Each row is a point on a tangle of strands that fork and nearly touch. The rows are in no order.
Two points are linked if the straight distance between their rows is under 37.2. Some points are linked to none.
rutug: [ -7  -5   2 -20  11  -4  10 -12   1  14  17  24 -10  16   9  -7 -14  10
  32  -5]
dev: [ 21 -15 -29 -10   6  19   8  -8   2 -22   5  -4   5  -8  14  -7   9  -3
   3 -17]
fanir: [ 10 -32   0  -2  16   0  19 -14 -13  -7   4   1   3   2  12  28   2  -9
  -2   5]
tisol: [  6   0 -11 -16  17  17   5  12  16   2   4   1   2 -14   3 -13  21  10
  -6 -11]
sof: [ -6   3  18 -22   4   2  -9   4  22   2   1  15   5   5 -12   0 -12  -1
 -10  20]
Gepam: [ 18  -9  13  12  -3   1   6 -28 -18  -6   1  -5  -3 -13  14  24  -5 -23
 -18   2]
dilik: [  7  -8  17 -16 -14  13  -6  -6   8  11  -8   9   8   1   4  -1  -9 -18
 -10  11]
Siz: [  9 -13   1   0 -15  -5 -11  -1   2  -5  -6  15   3   8   5   9  -4 -24
   8  12]
der: [ -2  -3  -5  10  21  -5  14  14  -2   4  16  -6   7  10 -11   4  13   9
  11 -15]
nanar: [ -7   5   2  -6 -15  19 -24   6   9 -15  -3  22   2  -6 -10  -8 -15 -10
   7  17]
tage: [ 13 -22 -21 -19   3  29   2  -8  -4  -6  -9  -1   6  -5  23  -5   6  -2
   5 -11]
Fefa: [ -2   3  25  -9  -2 -11  20   4   0   1   0   4   0  11 -15   7   2  -5
 -34  -5]
rad: [ -5  -1   5  19  -4  21  -9  15   7  -4  -6  19   8 -29 -32  -2  -1   0
  -1  -9]
rezin: [ 11  -8   3 -13   4  -5   0   0 -11   5   5  -4  -1   7   7 -10  16   2
 -31  21]
tidam: [  8   2  -6  11  -5   1  -5  16   0 -15  -3 -19   7 -11  -5   0  13 -14
  -8 -11]
Lefe: [-10   2  13  19 -27  -2 -25   9  -8   7 -16  11  -9  -4  10   6  -7  -4
  11   3]
Peno: [ -5 -31 -10  -6   1   9   6  10  -4   3   6   0  14  15  21   2  -5  -4
  22 -23]
Segug: [ -9  15 -32  -4  10  -5  13  -9   3   0  -2 -16  -4 -12  22   6  10  24
   0  -8]
biva: [ 12  -5   8   4   1 -11 -21  -9 -12 -18  -9   2  -9   6  14   4   4  -9
  -6  36]
Binem: [  8 -17   0 -22 -13 -14  -8   5  10  14 -11  -2   3  14  11 -16   2   5
 -11  16]
soval: [  0 -18 -20   7  17  -6  14  11   3   6  -1 -21  20   2   3  20  15  15
  -3 -16]
sok: [ 13  11   4  30 -14   0   0   0  -5   3  -6 -25  10   1   4 -14   5  -6
  -3 -14]
zup: [  5 -11  -4 -12   8 -13  25 -14  -3 -11  17  -5  -1   8   1  16 -11 -12
 -23   8]
kopo: [ -5 -14  -7  14  16   1  23  14  -1  10  13 -16  15   9   2  11   3   9
   2 -29]
vidi: [  7  -2  17   4 -19  -2  10 -15 -17  -2 -17 -11 -15  -3  28   9   0  -9
 -12  -4]
Med: [  2 -12 -11  -5 -10   3   6  14 -31  -3   9  -1  -9  15  23 -18  10   3
  12 -11]
mina: [ -7  12 -30 -14   0 -18   6  -3   1   5  -8 -19  -1   2  18  -2  13  30
   2  -1]
zegok: [  2  11   8  -1  18   5   3  -3  -5  -2  17   5  -4  -4 -11  -1   6   5
 -24   6]
devom: [ -4  26  -4   8   9   6  -8 -23   0 -19   9   9 -17 -12 -15  -2 -12   5
  -2   8]
Suru: [ -6   7 -16  -2  13 -17  14   4  12  -6  17 -19  -9   3  -1   1   6  15
   9   1]
Gade: [  0  -2  -2   6  -5  11  -4  -1 -12 -11   2   9   2  -5  -3   3  -4 -11
  14  -3]
rap: [ -2   3  11 -29   5   9  -7  14  24  13   4  18   2   6  -6 -22  -5  -5
 -13   9]
Sisom: [  8   8  14  16 -13   9 -21   6 -10  17 -10  12   5  -4   1 -22  16 -14
  -7  -2]
Ragel: [  6   4  -5  10 -11   4   4   7 -18 -10  17  19  -3   9 -18 -16  10 -12
 -12  -6]
riz: [-14   7   6  -1 -22 -13   7   6 -11   6   6  10  -5  17 -13  -1 -13  -5
   5  -2]
Duz: [  2 -10  -4  -1   9  -3  -5 -18 -20  -7  12  24 -11  15  -5  -8 -11   2
  -7  15]
Ket: [ 13   6   3   0  -7  14  -9  -1 -19  11  -1   9   7   7   7 -30   0  -7
   9  -2]
pasun: [  3   5  -2   0 -16  12  -1  -8 -38  -8  16  25 -12   2  -2 -11  -1  -2
  -2   0]
dav: [  3  -4   1  13  -8  21  -7  12   0  -6  -7  27   9 -17 -18  -3   4 -18
  -3 -10]
nikin: [ -9  -8   0   4   0  15   1  21  -5 -11  -5 -10   5  -5  10  16   8   3
   5  -4]
Nat: [-10 -23 -18   4   3  -1  12  11  17   9  -9 -14  26   6  13  13  10   7
 -15 -18]
sib: [  4   4  -3 -21   4  28  -4  18  10 -10  -2 -10   1 -16   0  -5  13  -1
 -15  -9]
vasi: [  7  -4   5  -3   6 -25   7   3  -1  19   8   5  -1  28  -6  -7  -2  14
  15  -5]
devi: [-16  14   3   5   0   5 -18 -14   0 -20   3   4 -11  -2 -12  -7 -18  11
   2  14]
niro: [ -2   4   8   5  -9   1  -4  16   9   2   6   0   3   1  -9   6   4 -16
 -10   9]
meto: [  7   0   1   0   9 -12   8  -8  -6  26  15  12   4  15  -8 -13  -6   4
   3 -15]
sofuz: [ 11  -2  12   4   8   1 -22  -9 -19  -8 -10   1  -1  -6  12  -2   6   4
  -8  31]
bog: [  1  -7   1  -9 -20 -14 -15  16   2  14 -12  -8   1  18  16 -17  10   1
   6  15]
zeg: [ -4  11  -1  13 -25  21   0  20  -2  -6   3   0   3  -3  -6 -15   3 -14
  13 -23]
rebof: [ -2  13  12   5   8 -11  23 -16   7  10   6   2  -4  -5 -15  14 -12  -8
 -10 -14]
diso: [ -9   9   4  20   8  16  -6  -3   4  -4  -7  14   3 -25 -25   9  -1   8
   9  -3]
fiko: [ 10   3   1  13 -18 -17 -10   7 -11 -10   0  -8  -2  -1   2   2   4 -23
 -16  19]
Vofo: [ 16   3 -16   1  -7  11  10   0 -18  -6   4 -15   1  -7  11 -23  13   0
 -14 -24]
nuze: [ 12 -13   6   7   1  -4  12 -11 -10  -6 -10 -14  -3 -14  16  30   0 -13
 -15   5]
sif: [  5   8  -1   4 -22  -8 -15  10   4 -17  -6 -14  -2   2   3  -3   1  -6
  11  18]
mok: [-13  -5  13  13  -8 -13  10  16  -2  -6 -11  -9  -6   7   1  35   6  10
   8 -10]
temes: [  9 -34  -8   9   6  -3   2   9  11  -9  -1 -11   9  -5  10  22   6 -25
 -13   2]
Momu: [-13  13  13   6  11   0 -23 -23 -16 -13  -4  10  -9   1 -14  -4  -9  23
  -9  22]
kopob: [ -5  18  -9  12  -5   4  -3 -10  18  -6   4   9  -1 -17 -22 -13 -15 -20
   9 -14]
Besir: [ -1 -12  -7 -11  -3   0   7  -4  -2  -9  13  16  -1  11  -5   5 -19 -18
  -6  11]
Ruras: [-14  20  -5  12 -11  12   4   9  -5  -6  12   4  -6  -7 -16 -11  -8  -8
  12 -23]
nir: [  3   2   2 -27  -2  14 -14  11  17 -10  10  26  -1  -2 -11 -20  -3  -9
  -8   8]
kef: [ -1 -17   4  -2   0  -3 -11  -5  -1  -9   5  28   5  11 -15   5  -1  -8
 -23  23]
piri: [  8  -3   2 -10   3  16  -7  -1 -16  17   3  17   8   9  12 -19  -2   2
  20 -11]
zizut: [  5  -9 -11  -5   1  -3   6   8 -20  -3   3  -2  -1   6  22 -15  15  13
   2   2]
Vele: [  6  11  -7 -10 -12   2  -3 -16   2  19 -21 -20   6  -6  24 -24  -3   6
 -11  -9]
Zodo: [ -9  -5  -5  -5  14   4  -2   9  18  12 -17 -20   9 -15  12  17   9  23
  10  -7]
zur: [-21  16   5  16   8 -11 -18   4  20   5 -12   6  -2  -2 -26  -2  -9  20
  16  13]
solu: [-24   7   7 -18   1  23  -9  10  11   0   7  20  -7   0 -13  -4 -13  14
  -4   7]
sunaf: [ -3  22  -3  -7   2  16  -7 -12   9 -32  15   9 -17 -14 -13 -11  -9  -9
  -8  10]
Mag: [ -5  11  -7  11 -14   7 -19  15  -6 -23  -7 -15  -4  -7  -1  -1   6  -6
  20   2]
vutu: [  4  13  -5   4  22   0  -2   0  11  15   0 -16   1 -10   4 -22  28  17
   1   0]
Fivi: [-10   5   2 -15   6  29 -16   9  12 -19   4  24  -4  -3 -10  -8 -10   0
  -5   7]
noro: [  8   2   6  -2 -10 -20  -6  10  -2  23 -11 -14  -1  17   2 -12   9  16
   9  10]
muf: [ -4   2  18  23 -13 -10  -1   5 -15  17   1   7   2   7 -13   1   8  -4
 -18  -8]
bak: [  5  -1   4  -1   5 -16  23 -12   3  -1  15   2   0   8 -15  15 -16 -18
 -18  -3]
Dimep: [ -4  19  -6  14   7 -25  -2  -8  18   3  11   4  -3  15 -13 -16 -11  -4
  17   7]
Vanil: [  5  16  -3  12  12  -6  -7 -24   7   2  -2   8  -4  -6  -4  -4 -16  -4
  18   8]
vomep: [  9  16  -2  14  16  -4  -1  -1   9  -4   3 -20   8  -9 -14   0  14   2
  -5   6]
tigo: [ 18  -4   9   8 -18 -16  -9 -12  -6  -1  -2  -3   0   5  10  -1 -13 -27
 -13  18]
zogo: [ -5 -17  15  18  -2  15   6  17  -8  10  -3  -4  10  -2  16  10  11  -4
 -18 -15]
Zut: [-11   3   6 -14  16   2  13   1  24  32  -7  -6  -7  -3   6  -6  11  17
  -1 -17]
Tabi: [  2   1 -23  -3  15   9  -7   0   7   5 -21 -19  15 -13  15   8  15  17
   3  -5]
vezag: [ -5   6   8 -21  -5   2  10 -19 -10   8 -16 -16  -8  -1  22   2  -8  17
  -5 -12]
zop: [ 16 -10 -20  -7  17  12  15  -5  -1  -7  14  -5   2  -2   7 -14   3  -2
   0 -25]
Pavi: [ -7  -7  12   0 -14   2 -18  -2 -11  10 -14  32  -7  -4  -4  -7  -6   5
   1   7]
Rukep: [ -3   6   3  22   6 -10 -15 -17 -19 -16   1   8  -2  -2 -22  -9  -4  10
 -12  18]
Dep: [ -5   5  -2 -18 -10   0  -8  -8  11  15 -17 -18   2  -6  13 -16  -1   6
 -11   8]
lazo: [ 27   8  -7  20  12   1  -1 -14 -16 -19  15  15  -3  -2 -15 -10  13   5
   6  -6]
fide: [  3  -6  26  -8 -11 -16  14   7  -9   5  -6   4  -4   8   3   5   7  -3
 -39   6]
Nupov: [  0  -3  -2   7  -4   8  -5  20  17  13  -1  -4  16   6  -5  -9   3  -9
  14 -14]
lilef: [  9  -1   4 -10   6 -18  -5  -1  -1  24   0   1  -3  21   6 -25   4   8
  13   6]
rafum: [ -3  20  -2   1  13   5   8 -19  24  -2   9  -8 -11 -21  -8   2  -7  -9
  -6   6]
beram: [-11   6  18   6 -14 -18  -4   0 -17   4 -19   9  -8  16  -8  13  -4  20
  17   7]
Lati: [ -4   4   3  13   2   1   7  -1  -3  -1   4  -9   5  -4  -7  14  -5  -2
  11 -11]
refe: [  6 -29 -16 -12   0  -1   3  10  17  -5  -3  -4  13  -1   9  10   5 -20
 -10   4]
guga: [ 23 -29  -5  11  16  10  -7  -5  -1  -5 -13  -3  17  -4  20   6   9 -11
  21   1]
gapab: [ 12  10  -5 -13  10  18  -2 -11  10 -20  13   3  -5 -13  -5  -9  -6 -14
 -11   8]
Bav: [ 17   0   2  -1 -18   4 -15 -12 -22   4  -5  16  -5   5   9 -23  -5 -12
   7   7]
beput: [ -8  16   2  11  15   7 -18  -2  16  -1  -8   7   0 -16 -19  -1  -5   7
  13  10]
Dab: [ 21   3 -16   3  14   8  17  -5 -17  -3  21   4  -3   1   0 -22  11   1
   1 -22]
Keluv: [-12 -10 -12 -32   3 -16  23  -6  21   6  -9 -10   2  -1   7  17  -4  13
  -8 -17]
nem: [-13  15  14  -5   4 -10   5  12  14  33   3 -13  -3   2   1 -11   4  17
  -1 -14]
budi: [ -6  10  -7 -11 -15   6   6 -18  -7  16 -10 -21  -2  -4  22 -12 -10  11
  -3 -19]
Supid: [ -5   5 -16  10  -9  15   9   9  -5  -8   5 -22   3  -8   7 -12   6  -4
 -15 -26]
fetu: [ 14   1  -7   7  -5 -13 -22  -4  -3 -14 -12 -11   1   5   5   4   2  -9
  12  29]
tek: [ -7  10  13  22 -24  13 -16   8 -17   4 -12  -2  -5  -8  21   4   2  -8
   7  -5]
pasi: [ -8 -18   2  -3  -2   8  14   9 -13  -9  12  12  -8  -1  11  18   2 -16
  -5  -1]
pivig: [ -3  11 -13   5 -14   5  -9  -2   1  -8   6  11   0  -3 -16 -21 -17 -11
  18 -13]
leruz: [  2 -15  -7  -9  12 -14  14   1  21  17 -16 -15  17   3   7  15  10  10
 -19 -17]
kedok: [  9 -12   8 -11   8  -7   8  -6  -2  -1  15  26   1  10  -6   0  -7 -15
 -24  13]
Kige: [-11   7   0  -5 -10 -11  -4  -3  -5   8   9  11 -10  16  -5 -15 -19   7
  17   2]
kad: [ -5   3 -15 -15  -1 -13   4 -11 -14   5  -5 -16  -1   4  17   2   8  26
  -7   5]
Lofir: [ 15  -7   1   9  -7 -27  -4   4 -14   7 -14 -19   2   9  16   8  14   4
   4  16]
Gek: [ -2  13  -7   8   2  -2  -2  -5  -9  -7  -6 -37   3 -20   8  15   4  15
   8  -4]
dunap: [ -7  13  30   2   3   1   7  10  21  20 -14  -6   9  -4 -15  13  -1   5
  -4 -23]
vob: [-19   4  11  13 -12  -8  -6   8  -4  -7 -23  10  -6   5  -6  23  -5  19
  18  14]
Rotek: [ 30  -6  -9  -5   6   5   4   6   5 -15   9  -1   4  -7 -13 -15  26 -11
 -22 -11]
divag: [-12   6   6  12 -17  13   1  20   4  12   3  -3   9   8  -1 -16  -3 -10
  14 -26]
vub: [-10   8   3  12  -4   1   1  -6  11   0  -7  -8   7  -4 -14  18 -21 -12
  19  -9]
Ruf: [  5  10 -10  15   9   4  -6 -20  13   4   0  17  -5 -22 -14 -10 -13 -12
  17  -4]
tozol: [  1   2  -6  18  13  -3  -2   1  23  11   4 -16  10  -6  -3   4  -3 -10
  25 -18]
Zuner: [  4   7  -2   5  -7   6   2  21   2  -5  17  12  11   3 -23 -21   8 -13
 -12 -14]
zel: [-15 -14  -2  -9 -11   5  -2   2  -6 -10   2  20  -6   5  -4  14 -24  -5
   9   9]
Bedan: [  0  16   8  -3  10   1   5  -2  28   5   1 -11  -2 -18 -12   6   2  -7
 -14   1]
Tumot: [  1   0  10 -18 -14  20 -18   2  11   1 -13  16   4 -11   0  -5 -10 -14
  -3  10]
gafi: [-10  -9   1  -6  -2  10   0 -19 -36  -9  10  28 -16   3   0  -7 -14   6
  -5   7]
gaven: [ 12   2  15  -4 -14 -13   0 -10 -21   2 -16 -11 -15   3  21   3   8   1
 -18  16]
muzav: [-17   9  -5   8  -4  -2  -8  14   2   4  -6   8  -2   2  -7   0 -11  13
  35  -9]
nukob: [ -9 -21  -3  -6 -14   3   4  12 -10   5  -1  -3  -1  16  24   6   2   3
  16  -9]
bubok: [  7  15  11   1 -10  -1 -10 -16  -7   4 -20 -19  -5  -1  12   3   2   8
   5  14]
Zok: [  4  -5   3  14  -6 -26  -8  15 -20   4  -3  -7 -10  18  11   2  17  11
  -2  18]
duvu: [  8  -3 -12   0  16  -1   7 -15 -11   9  13  14  -6   9  -2 -14  -8   1
  13  -7]
Daf: [ -2  -1 -13 -23  18  19  19   4  11 -19  29   3 -12  -7   2  -5   5   8
  -1  -8]
nere: [ -5  12  -3   1  -9  -4   6 -17  21  -5  -2 -22  -4  -7   0  18 -25 -19
  17  -7]
seza: [  7   8  -9  15   8  -2 -10  12  20  15  -1   0  17   4 -11  -9   2  -5
  27  -9]
zekem: [ -7 -15  13 -14  12  -1 -13  -4  13  -8   1  26   1  11 -10   7 -11  -1
 -10  18]
ragef: [ 10  14 -15  18  18 -23  -2 -13  10 -14  19  -1  -7   6 -14  -9  -7  -5
  20   9]
didom: [ -6   3   0  -6  17 -12  -5 -29  -2  -6  15  24 -15  10   2  -7 -18   7
  -7  16]
kuf: [  5 -12   3 -16 -13 -11  15   4 -11   9   0  -2  -5   5   8  -3  10  -1
 -39   7]
vivu: [  4  16   7  13  22  -8   1  -8   1   1   2 -20   3  -3 -12  17   6  11
   2  11]
suv: [-10   5  16 -10  -3   5  10  -4  12   9  -6  14  -3  -4 -16  22 -12   8
   5  -6]
Seko: [-13  -5 -14 -17   7   6   5  17  14   5  -2 -17   5  -6   3  10  10  23
   1  -7]
Fonab: [ 13 -19   8   8  -3 -28  -3  -4  -1   4 -18  -9   1   1  16  20   7  -2
  -5  12]
ladef: [  7 -28   4 -17   7 -16  20  -7  -9 -16   5  -1  -3   4  10  23  -1  -5
 -16  15]
tobag: [  0   5   0  -1   6  -6  10  -7   3  20  -4 -20   7  -4   7   0   7   8
  -2 -12]
pud: [ 15 -18  -6  12  18  -6  12 -12  -7  -5   7  -6  11   1   0  23   4 -18
   1  -5]
kezo: [ -2   7 -14   7 -17   4   0  18  -6 -12   0 -20   2  -4   1 -14  17  -6
  -2 -11]
pon: [ -5  -9  17 -25 -13   1  14  -7 -15   1 -14  -4  -9   9  22  10 -10   9
  -1 -11]
Voru: [-19   1   6   4 -11   0  -5   6  -1 -14  -9  -8  -2   2  -5  23  -5   4
  23  12]
nuker: [ 12   6  12   3   1   1   2 -12  -2   8 -11 -17   7  -5   9   2   4   4
  -4   3]
Vusi: [  5  -7   9   0  15 -14  17   4  18  19  -3 -14   9   3   1   8   4   9
  -3 -16]
Gutor: [-13  -5  -9  10  -4   8   5   5  -7  -9 -10 -29   2 -13  13  21   9  13
   8  -7]
zibim: [-11  -2  14 -21  17  13   7  12  13  25  -5  -7   3  -9  13   1   4  24
   5  -6]
nifis: [ -3   8  14 -24   2   3   6 -17   3   3   1  -5  -8  -2   6   3  -8   2
 -14  10]
boz: [ -9  12  -5   4  -7   9 -17  16   6 -13  -5  -5  -3  -2  -6  -4  -5  11
  35   4]
Nif: [ -4  12  12  13 -16   9 -17   2 -12   2 -19 -16   1  -9   7   6   4   6
   5   6]
Fose: [  6  -9  -8 -24  16  23   8  12  14  -8  19  12  -2  -5  -6 -12  16   3
 -11  -6]
mek: [ -3  -3 -15 -11  -6  -6   5   0 -23   6   0 -10   0  11  23 -12  17  19
 -17   7]
sak: [  1 -20 -12 -14  17  -6  23  -8  22   5 -12 -10  14   2   9  20  -5   6
  -9 -23]
lineb: [ -8 -15   2 -15 -17  -5   9   5 -20  10 -11  -5 -11  14  32   2   2  15
   4  -5]
Regip: [  6  -9   4 -14   2   5  -7   6  -3  27  -3   4   3  11  11 -22   3  11
   8  -1]
rido: [-10  -5 -21 -12  24  14  22   3   6   0  25  -1 -11  -7   9  -2  -2   7
  14 -17]
Nuf: [  1   1   6  19 -11  15  -4  19  -4   4   4   7  10   1  -9 -12  13 -20
 -18 -15]
Kipa: [  8 -32 -15 -28   6   8   4  12  10   5   1   6  11  11  15   1   4  -8
 -10   9]
fifel: [ -6   7 -13  29  12  -4   2  10  -7 -17  14   4   3   0 -24   6   8   8
  11  -7]
teki: [-19  22  10  16   2 -12  -3   0  17  10  -9   9  -8  -8 -28   9 -10  20
  19  -5]
Kasat: [  7  11   1  24  -5  -7 -18 -10  -8   0  -8   6   1  -2 -22  -4  -4   2
  -5  15]
ribe: [-10  -7  -6  -6  -8   6 -13   0   4 -17 -10 -11   1  -7  14  16  -7   3
  21  15]
sifi: [ -9   3 -10   1  18 -15  15  10  40  12   8 -15   5 -10 -10  -2   8   2
  -7   1]
bof: [ -7   4 -15 -10   1   3  -9  -2  20 -18   4 -14  -7   0   8   4  -9   5
  19  14]
vuge: [ 12  20   7   8   2  19 -16 -14  -8  -1  -5  -6   0 -14   1 -10   4  -5
   7  -4]
gom: [ -2  -1   7  20 -16  -7  -3  18 -11   5   1  10   0   4 -11   8   6  -9
  -3  -3]
pove: [ -9   3  15   4   1   9  -1  -9   1   5  -8  22   3  -7 -18  11 -13   0
  -4   8]
tunub: [-10   4 -10  -7  -2  -1   7 -10  15  -9   4 -17  -7  -5   9  16 -17  -3
  30   0]
pemu: [ -5   1  17   2 -13   5 -13  -2 -12   7 -10  16  -7  -4  10   7   1  -1
   4  13]
Pak: [  3   5 -12 -10 -10   4  12 -10  -1 -23   6 -20  -6 -10   7   7 -16 -23
   0  -4]
guzub: [-20  -3  -8 -24  11   0  15   3  18   7  -3  -9  -4  -7  10  17   1  24
   0 -13]
boze: [  9   2   1   8 -11   7 -16 -21 -31 -12  -6  23  -8  -5   1 -14  -9  -7
   1  18]
Sar: [-16 -18  -8   2  -5  -1  -7   2   7 -11   0  24  -5   0 -20   0 -24  -6
   4   5]
kis: [-15  -2  14 -15  -5  -9  20   6   0   3  15  15  -5  17 -23   5  -7  -4
 -21   0]
viro: [ -1  -1  -1   7 -28 -11  -9   9 -10  -6  -1 -10  -3   4   9  -8   2 -22
   0   9]
diri: [-15  26  20  10   3  -7  -1   2  23  18  -7   1   2  -9 -18  12  -3  11
   4  -8]
Sonez: [-20  16  19 -14  -5  12  -6  -4  -1  14   3  22 -10   3  -8  -8 -11  15
  -6   7]
Lofi: [ -6   3  15  12 -12 -20 -11  10 -16   8  -8   8 -10  20   3   4   5  17
   6  18]
faniv: [ -6 -13  -2   6   7   7   0  -8   6  -3   6  27   1  -7 -24  13 -16 -11
  -3   1]
nebo: [  7   6  -1  21  -1 -10 -21 -18  -3  -7 -14   5   0  -6  -9  -3 -16   2
  20  16]
pedi: [ -1  11  10  -1  14 -20   8   2  35  13   7  -7  -3  -2 -16   1   3  -6
 -16   5]
sab: [ 10   8  18  17  -9  -5 -12  -1 -17  17  -2   8   6   4 -14 -14  12  -8
 -21   6]
Lavo: [  9   7   0   9   4   1  -2  20  13 -10   3  -7   9 -10 -15   4  11  -9
  -9   4]
lor: [ 22  13 -15  15  14 -10  -4 -18   5 -23  12   5  -5  -3 -16 -12   6  -2
   8   6]
kavi: [ -7  17  -9  10  -6 -17  -6 -11  -3   2  11  11  -9  13 -12 -29 -14   4
  20  10]
velom: [  7  12   2 -12   9  -7  -8 -23  -1  -5  15   8 -13  11   4 -24  -9  -4
  -6  15]
vug: [ -2 -24 -13 -15  -2   9  19   2  -4   4  18   4   3  12   6  -5  -9  -5
  17 -18]
zigu: [ 15  -1 -10   5   5  -1  14   5 -19   5  16 -10   5   2  -2 -27  15  -2
  -5 -18]
Vikes: [ -7 -11 -15  -9 -18   6  -2  29   3 -31   6  -9  -3   8   5   2   5  -8
  13   1]
Zimog: [ -5  -8 -12  -9  12   5  25   3  -4  -4  26   2  -6  11   6   4 -10   5
  21 -25]
kat: [  1   2  23  20 -12  18 -13  14  -9  14  -7  10   4  -8   9  -8  11 -23
 -18  -9]
godom: [ 12   3   0 -14   9   8 -13 -16  -1 -17   7   3  -5  -1   3 -11  -7 -10
 -11  24]
vozot: [ 16  -5  21  10 -14  -6  17 -23 -18   3  -9  -3  -5  -1  12  14  -1 -15
 -23 -10]
Kegel: [-20  16  20   1 -23  12 -10  -2  -4  -6 -10   4  -7 -11 -13  15 -13   3
  -8  11]
bozed: [ -7   7  -7  15  15  14  12  19  -5 -22   9   1   4  -8 -23  19   8   0
   8  -7]
kepi: [ -4  -5  -5  22  11  -7  12  12  -9   2  12  10  12  10 -20   4   9  -2
  12 -11]
mufo: [  1   2 -11  -8  21   2   9 -19  -5   2  16  17 -17  14  12  -8  -8   4
  23   3]
beze: [-15  11   8   6  -7 -10   0  10  10  21  -2   0   0   6 -11  -2 -11  12
  26 -23]
gini: [ -8   1 -12  12  14  -6  11  10  30   6   8 -21   6  -9 -13   1   1  -7
   7 -16]
Setek: [ 20   3  -4  15   9   3   2   4 -22 -14  19  14   2   2 -20  -7  23  -1
 -11  -6]
zotop: [ -5  -5   0 -12  -3  23   5  25  -5 -11   0 -11   4 -17   7  10  16   4
 -13   1]
dunas: [ 11 -14  17  -5  -8  -3   3  -7  15   9 -11   9   9   7   5   5  -9 -25
  -6  -7]
Duga: [  6 -21 -23 -29   8  14  -3  -1   0 -13  -4  -1   7  -7  25   2   7   6
   1   9]
zami: [ -2  16 -29   1  13  -3   4  -7   5   5 -10 -19  20  -8  16   6  18  16
  -4 -13]
vibov: [  7  11  -3   9  11 -14  -1 -13   2  -3  -6 -31  -3  -6   3  11   4  16
  15   9]
vovit: [ 15  -5  -5 -22   0  -8  -9  -9  16  19 -19 -11   8  -1  10 -12   1   0
  -7   9]
por: [ 15 -19  -6   1   4 -15   3 -10   3  -1 -15 -16   3  -7  22  29  13  -3
 -15  12]
bofa: [-16  10  12  -9  -9  -9   6  16  17  22  -9 -15   3  11   0  -3  -1  16
  15 -21]
mov: [  9 -24 -12 -28  20   4   0   0   9  -4   0   5   5   0  13  -2   9   5
  -7  13]
kegil: [-20   8  13  -3 -14   7 -23  -1 -10   5  -9  21 -11   6 -11 -19 -16  15
   0  13]
nugov: [ 13 -22  -2  24   7   1   2   4  -6  -6   6  -3   8  -6  11  15   8 -26
  -7  -6]
nilu: [  6 -10  -3   5  19  -3   3  -2  -3 -17  11  10   5   5  -9  12   5   2
  -5  14]
bisa: [  6 -19   8  -6  12 -18  -7  18  26   6  -2   1  12  12  -6  11   4  -5
  -6  19]
vudaf: [ 17  -1  17  -1   2  -9 -11 -11 -17   9 -15  -9  -2   0  15   2  15  10
 -20  27]
bifud: [-18  12   7  -6 -14 -11  15   9   8  -4  10   7  -6  16 -23   8 -21   0
  -6  -1]
kemo: [  3   2  -3   9  -9   6 -14  -4 -17 -21  -3  14  -7  -6  -2   0  -6  -6
   5  13]
nen: [-10   0  22  -8   7   0  14   3  25  13  -9  -2  10  -1 -13  26  -6   0
  -4 -11]
Dod: [  1  -1   0   3  -6   7   0  10 -37  -6  16  12  -9   9  14  -9   6  -1
   1   0]

Follow the links from the first point to the second, and from the first to the third. Name the last point that the two ways share.
Gek; Vofo; Dimep => Lavo
Zuner; Dab; vezag => Lavo
der; godom; Tumot => leruz
sak; dilik; suv => Fivi
kemo; rutug; pon => lilef
diri; dilik; tek => Fivi

A fork is a point with three links. Follow the links from the first point to the second and name the forks in between, in order.
Kige; vivu => Lavo
zel; Nat => Fivi, leruz
zur; kegil => Fivi
bozed; Tumot => leruz, Fivi
Regip; pon => lilef
fiko; vub => sif
fifel; pasun => leruz
